Points, in no order, along strands that fork, close into loops and pass close to each other.
In the rows, 128 means zero.
Points whose rows are less than 139 apart are linked; no others are. Some points are linked to none.
j555: [148 110 149  92 135  91 134 129 148 118 116 126  95  96 110 118  76 111
 130 132  41 112 109 146 165  97 120 168]
j186: [135 156 177 125  95 147 129 133 108  70 150  95 137 128 158 162 157 118
 124  91 148 129 131 108 166  94 151 130]
j495: [133 118 132 112 167 111  89 110 112 137 158 120 152 133 129  82 135 157
 126 117 177 149  97 102  81 152 134  87]
j972: [122  67 128 103 112 153 104 113 131 186 113 117 162 149 123  97 218 143
 125 165 122 122  99 114 105 125 136 137]
j435: [ 88  97 188 148  99 118 103 146 133 124 140 169 108 137 143 114 132 114
 136 113 139 161 143  77 149 133 140 164]
j508: [124 123 116  89 153 106 164 170  72  96 182 119 117 101  93  80 112  79
 119 119 100  80 121 104 125 152  91  70]
j776: [105  89 100 141 124 118 107 173 140 189 145 159 118 137 123  73 126  88
 131  89 150  80 107 159 113 177 110 127]
j489: [113 135 182 142  97 158  96  91 127 105  98 140 138 154 125 197  83 181
 154 100 144 192 172 140 145 122 162  89]
j518: [151 173 109 111 139  85 153 105 123  88 106 123 120 155 160 124  97  87
 152 185  95  96 134 124 132  85 147  93]
j13: [144 185  76 137 133  78 168 116 116  76 156 141  86  97 138 158  89 144
  87 137 143 152 134 153 134 137 124  90]
j377: [143 145 146 144  98 128 149 128  86  37 106  89 127 134 168 171 125 123
  91 119 142 154 149 129 168 112 169 132]
j351: [ 93 110  72 165  94  78 130 131 162 172 185 180 101 116 111 129  78 135
 118 122 120 135 126 163 122 173 105 110]
j933: [171 153 122 107 144 103 128 101 135  83  59 120 144 156 149 123 154  81
 129 151 158 116 126 152 136 102 152  81]
j84: [131 110  96 108 115 105 102  60 165 138 104 125 150 147 148  92 143 161
  99 157 173 173  87 135 116  91 162 152]
j162: [131  89 101 100 158 108 145 159  75 116 151 116 156 100 131 114  95 126
 141 107  93 104 148 118 115 164 113  88]
j855: [145 177 186 125 152 152  81 153 172 221 137  87 159 119  55  98 141 123
 177 170 106  90 143  90 117 121 108 116]
j463: [133 101 152 110 123 109 173 170  63 115 132 143  60 110 142  97 134 106
  96  94  89 125  76  88 145 153  88 196]
j265: [143 131 144  79 112 210 120 114 119 124 120  77 160 144 136 105 148 142
 138 127 127  89  92 127 140  60 159 159]
j154: [137 114 116  88 105 189 111  99 102  89 134  87 162 116 138  98 126 160
 127  86 141 124  89 120 153  69 134 221]
j95: [145 148 102 115 126 123 144 102 116 125 127 137 128 161 149 109  96 140
 172 168 119  76 107 153 114 112 142 107]
j916: [134 110 128 143  91 131 159 159 128 141 127 131  97 167 146 149 161  79
 122 131 122  76 133 148 151 126 124 121]
j939: [162 194 109 144 173  94 108 108 184 136 114 105 193 115  68 141 158  73
 166 165 141 103 162 147  95 129  98  64]
j185: [153 145 131 119 121 128 106 139 158 142 141  69 191 144 108 122 188  49
 177 129 136  70 138 121 139 109 118 104]
j691: [123 168 103 155 124  92 140 155 121 134 105 119 133 129 131 156 118 105
 125 155 112 120 173 140 111 163 147  56]
j881: [142 120 120 114 143 114 113  80 122 102  91 123 114 130 155  85 120 133
  89 159 137 160  91 118 115  73 182 153]
j648: [134 177 185 161 181 109 115 169 171 175 130 144  81 129  97  93 126  95
 134 168 126  91 122 126  87 154  94 101]
j119: [137 115 180 124 163 115 104  98 116  97 108 153 101 127 116 154 119 177
 107 143 141 181 135 124 103 154 138  57]
j143: [ 90 122 101 171  91  83 170 155 114 140 168 178  64 141 128 160  83 121
 110 121 134 143 150 138 155 185  80  91]
j913: [ 73 113 156 164 114 104 123 152 118 106 120 181  76 144 137 125 131 108
  65 141 175 174 146 109 101 176 171  71]
j735: [144 164 109 108 141 129  85 117 178 175  54  80 179 133 150 120 127 170
 114 135 152 180 155 131 154  98 173 136]
j54: [121 129 106 163 111 150 190 160  86 127 137 166  60 148 107 173  78 144
 102 127 125 101 148 172 160 164  94  71]
j662: [138 162 131 122 140 101 116 124 173 153  77 113 143 125 159 139 113 152
 150 156  93 161 160 102 149  89 158 163]
j341: [151 128  88 129 141 134 173 127 125 146  95 147  97 155 149 113 116 142
 140 178  88  85  97 159 100 127 116 155]
j233: [127 181 188 148 164  81  94 151 187 143 127 152  79 120 115 117 138  90
 110 140 157 155 137 115 106 146 120  89]
j766: [129 110 167 149 114 132  73 102 162 162 131 165 146 165  98 137 117 174
 177 128 154 145 138 129 133 176 101  94]
j382: [118  74 104 110 146 168 181 125  59 148 116 167  99 137 129 135  99 181
 161  73  82 121 101 153 132 159  82 194]
j145: [138 139 149  99 141 108 160 157 107 101 185  68 106 110  97 111 130  66
 119 154  77  94  91 103 120 113 119  75]
j427: [117 143 128 135 119 152  96 111 145 155 170 126 167 132 132 126 126 191
 162 118 162 160 131 100 107 141 115 127]
j993: [148 159  97 116 125 147  95  85 174 168  79  99 171 154 132 110 157 185
 112 169 158 151 122 144  97  98 171 120]
j548: [101 153 146 124 134 158 126 160 171 165 119 162 178 106 128 151 165 124
 191 146 103 117 181  77 119 124 102 161]
j790: [144 119 107 125 138 166 203 168  79 132 139 145  57 128  93 157 114 153
  62 154  95  96 119 150 112 154  98  85]
j684: [126  71 165 105  64 120  93  89 118 164 134 128 134 184 119 127 174 130
 146 155 113 119 103 103 126 127 129 112]
j612: [146 143 155 112 100 122 119 109 121 102 196  64 143 149 152 134 197 107
 143  97 153 121  83 105 140 101 110 122]
j876: [138 204 124 145 151  89 132 122 139  57 128 143 107  78 135 156  83 118
  96 101 148 172 148 143 132 139 154  92]
j384: [126  80 115 118 119 135 103 115 157 155 151 115 158 114  91 148 148 144
 153 119  98 107 122 164 140 124  93 126]
j144: [118 126 115 143 117 143 119 111 104  80  79 127 110 121 164  98  65 134
  87 124 130 137 125 138 154  70 200 199]
j687: [122 133 166 146  99 168  82 103 137 109 126 109 137 148 136 170  88 194
 111  64 176 179 143 162 158 112 163 120]
j725: [ 99 116 174 144  93 111  65 133 125 113 158 133 124  88 140  90 137 100
 111 100 148 175 108  62 154 112 127 218]
j685: [136 124 114 124 184  93 110 135 121 160 126 145 155 134 121  89 157 113
 153 145 162 129 124 111  69 175  91  85]
j230: [104 123  80 119 127 154 122 138 160 145  78 139 204 104 118 133 168 124
 118 155 143 129 183 119  86 108 183 117]
j544: [156 132 122  89 156  89 157 133 151 168 139  89 104  92 120 120 118 126
 131 153  32 108  77 141 140 127  92 171]
j819: [103 109  73 129 129  94 141 177  88 120 126 112 150 119 149 128  92 104
 110 122 118 115 176 127 118 147 153  67]
j316: [149 123 133 109 169  82 169 194 105 150 132 137  69 112 130  96 116  95
  73 105 100 113 105 119 156 158  50 144]
j485: [139 198 179 127 139  92 105 149 175 125  78 104 113 134 163 138 102 100
 134 118 132 155 157 115 165  90 161 131]
j118: [165 149 100 138 184  95 129  99 145 127 125 126 156 125  92 112 163  76
 145 168 162 102 136 142  71 146  82  54]
j850: [117 100 128 106 115 127 171 126 157  96 116 173 109  97 111 134 130  78
 136 153  64  89 130 129 145  96 133 185]
j980: [149 103 154 112 174 173 166 164  92 113 146 122  67  88  99 134 125 149
  75 118 116 110 104 147 112 139 114 116]
j252: [ 97  63 134 100 134 114 119 128  78 109 169 138 131  83 107  98 103 136
 130  81 104 154 113 101 121 157 130 121]
j564: [144 178 131 130 121 118 105 131 164 151 196  79 157 141 118 128 206  84
 157 124 166 120 119 104 127 112 113 103]
j370: [105 119 127 131 143 130 154 162 177 130 142 174 144  90 114 144 167  98
 144 133  96 111 152 109 102 130  96 176]
j722: [119 165 179 147 115  88 100 138 176 135 130 156  97 142 152 133 134 104
 134 132 158 150 145  95 144 129 133 135]
j19: [162 160 158 133 179 161 104 136 143 120  93 143 148 131 133 132 132 151
 169 126 173  88 162 149 110 138 114 118]
j167: [120 107 203 137 124 129  92  95 130 137 102 162 117 170 123 167 104 192
 152 140 136 183 161 113 126 153 137  96]
j115: [152 180  93 114 135 131  98  98 177 130  82  99 222 111  77 162 135 117
 186 168 108 112 172 159 117 117 140  79]
j862: [139 110 133 105 127 129 124 136 140 172 134  67 122 153 117  99 200  87
 109 165 105  99  84 131  96 107 153 116]
j112: [105  95 157 142 127 169  70 137 132 106 148 122 174 118 132 142 102 181
 110  39 197 207 154 130 142 154 130 162]
j921: [120 102 118 128 136 160 194 166  84 160 137 154  82 118 125 153 135 151
 143 101  72  96 118 143 128 171  68 172]
j442: [118 100 127 166  87 159 133 136 123 148  82 134 118 199 153 164 140 121
 137 121 137 106 158 175 159 138 143 113]
j971: [106  91 138 147  99 106 109 150 141 175 130 156 109 161 119  93 169  69
 115 136 160  78 125 150 121 159 113 101]
j929: [121 133 117 116 123 176 130 112  98  78 174  88 153  78 119  98 143 139
 110 107 137 141  82  95 119  95 147 207]
j502: [151 125 118 101 140 119 142 115 135  87 109  93 177 118 123 145 180  64
 134 131 115 102 144 142 136 107 132  80]
j227: [115  71 139 155 101 172 164 112  63 148  98 140 115 209 165 171 118 170
 174 117 126 125 140 147 153 134 135 128]
j129: [135  95 125 119 129 163 153 173  62 121 144  86 116 140 161 122  90 149
 116  61 123 104 133 142 175 125 144 135]
j484: [ 99 141 125 145 116 146  83 136 127 127 163 104 149 100 154  78 142 143
  94  95 173 183 100  68 123 112 156 218]
j379: [130 212 133 147 159 101 135 149 162  85  86 164 125  89 116 162 101 105
 127 118 132 138 184 163 104 158 155  73]
j326: [122 102  99 143 132 106 184 142 101 112  83 192  76 118 153 131  75 117
 108 114 104 120 143 152 168 129  98 185]
j483: [164 111  72 122 132 127 201 116 109 102  96 163  80 148 152 129 106 124
 119 153 112  91  98 179 160 128  80 154]
j222: [100 107  93 154 103 155 153  91 131 104 131 189 127  97 132 156 121 165
 145 108 130 157 131 122 134 111  99 240]
j156: [115  90 131 154 140 109 133 113  93  85  97 174  93 134 131 152 110 156
  71 128 168 187 144 151 120 161 166  73]
j434: [129 157 127 137 112 131 100 117 171 164 172  69 117 140  92 105 183  78
 111 174 141 122  98 130 106 111 149  88]
j646: [146 170 215 150 141 136  81 151 158 198 135 131 103 136  80 105 112 129
 172 155 116  76 130 122 117 144 114 124]
j822: [107 142 109 146  71 147 124 101 143 145 144 145 157 151 155 158 128 174
 177 135 140 163 146 105 129 115 139 152]
j789: [140 162 107 142  90 171 135  87 147 137 122 123 174 164 142 193 156 178
 198 159 136 111 158 147 130 108 104 130]
j490: [ 86  83 116 141  67 138 118 161 113 145 180  86 151 127 164 114 155  98
 111  88 121 129 136  93 162 120 167 178]
j234: [ 81  84 118 158 129 150 113 133  93 104 117 153 111 122 135 105  84 134
  81  79 171 152 130 133 143 117 183 165]
j91: [124 118 134 137 126  98 187 156  81  88 123 140  58  99 160 131  91 109
  93 127  72 140 104 105 177 120  99 214]
j303: [141 130  95  88 166 100 167 100 118 114 163 105 115  81 106 118 134 129
 120 150  75 142  57 107  85 137  98 162]
j431: [128  44 126 122 127 187 151 102 101 159  70 149 124 165 145 154 120 166
 155 104  99 112 128 155 142 128 112 180]
j737: [156 160  86 114 163  95 174  98 117  72 179 111 106  87 128 134 101 135
  94 165 110 149  97 131 106 118 115 114]
j428: [151 165  77 121 106 145 130  56 166 121 133 131 209 133 107 159 141 140
 196 154 133 111 137 164 122 103 104 103]
j724: [157 172 126 107 109 186  96  98 157 152 103  58 162 167 118 126 148 167
 127 154 154 101 109 150 130  68 175 109]
j676: [ 99  48 140 112 105 126  85  94 100 106 154 123 180  98 115 111 136 136
 110  88 129 179 129  88 134 125 135 139]
j87: [ 78 106 117 170 128 151  99 128 122  97 134 167 154 111 136 139 100 155
  91  71 193 198 163 113 132 150 161 170]
j842: [160 166 137 115 182 178 166 153 103 106 139 109 101 116 134 133 140 161
 111 126 121 104  95 132 100 140 111 146]
j553: [ 83 105  60 131 118 107 111 151 144 183 179 149 154 102 125  93 105 119
 144 101 125 117 136 134 106 163 129 134]

A fork is a point with three links, a tip a point with one. Leave the first point through the second and follow the links. Name the first fork or tip that comes.
j370, j850 -> j162
j980, j790 -> j921
j933, j518 -> j316
j435, j725 -> j993
j685, j118 -> j427
j993, j84 -> j167
j921, j382 -> j842
j13, j737 -> j548

A tip is a point with one link. Name the tips that can be reached along the links from each point below, in the order of the rows.
j233 -> j855, j913
j351 -> j921, j842
j737 -> j145, j548, j676
j91 -> j377, j684, j316

A piece is two or more points that can be reached from each other along the links. Count, over all rows, the pieces, the separate loops (a circle has one, a figure eight two, a Y none), the forks (points with three links) and the tips (points with one).
pieces -> 4
loops -> 2
forks -> 6
tips -> 10

Name the points in between on the shortest way along the links from the first point to the second, in order.
j435, j789 -> j722, j485, j662, j735, j993, j84, j881, j144, j234, j87, j112, j687, j489, j167, j766, j427, j822
j463, j612 -> j91, j326, j483, j341, j95, j518, j933, j502, j185, j564
j850, j252 -> j555, j544, j303, j737, j13, j876, j379, j691, j819, j162
j382, j54 -> j431, j227, j442, j916, j971, j776, j553, j351, j143
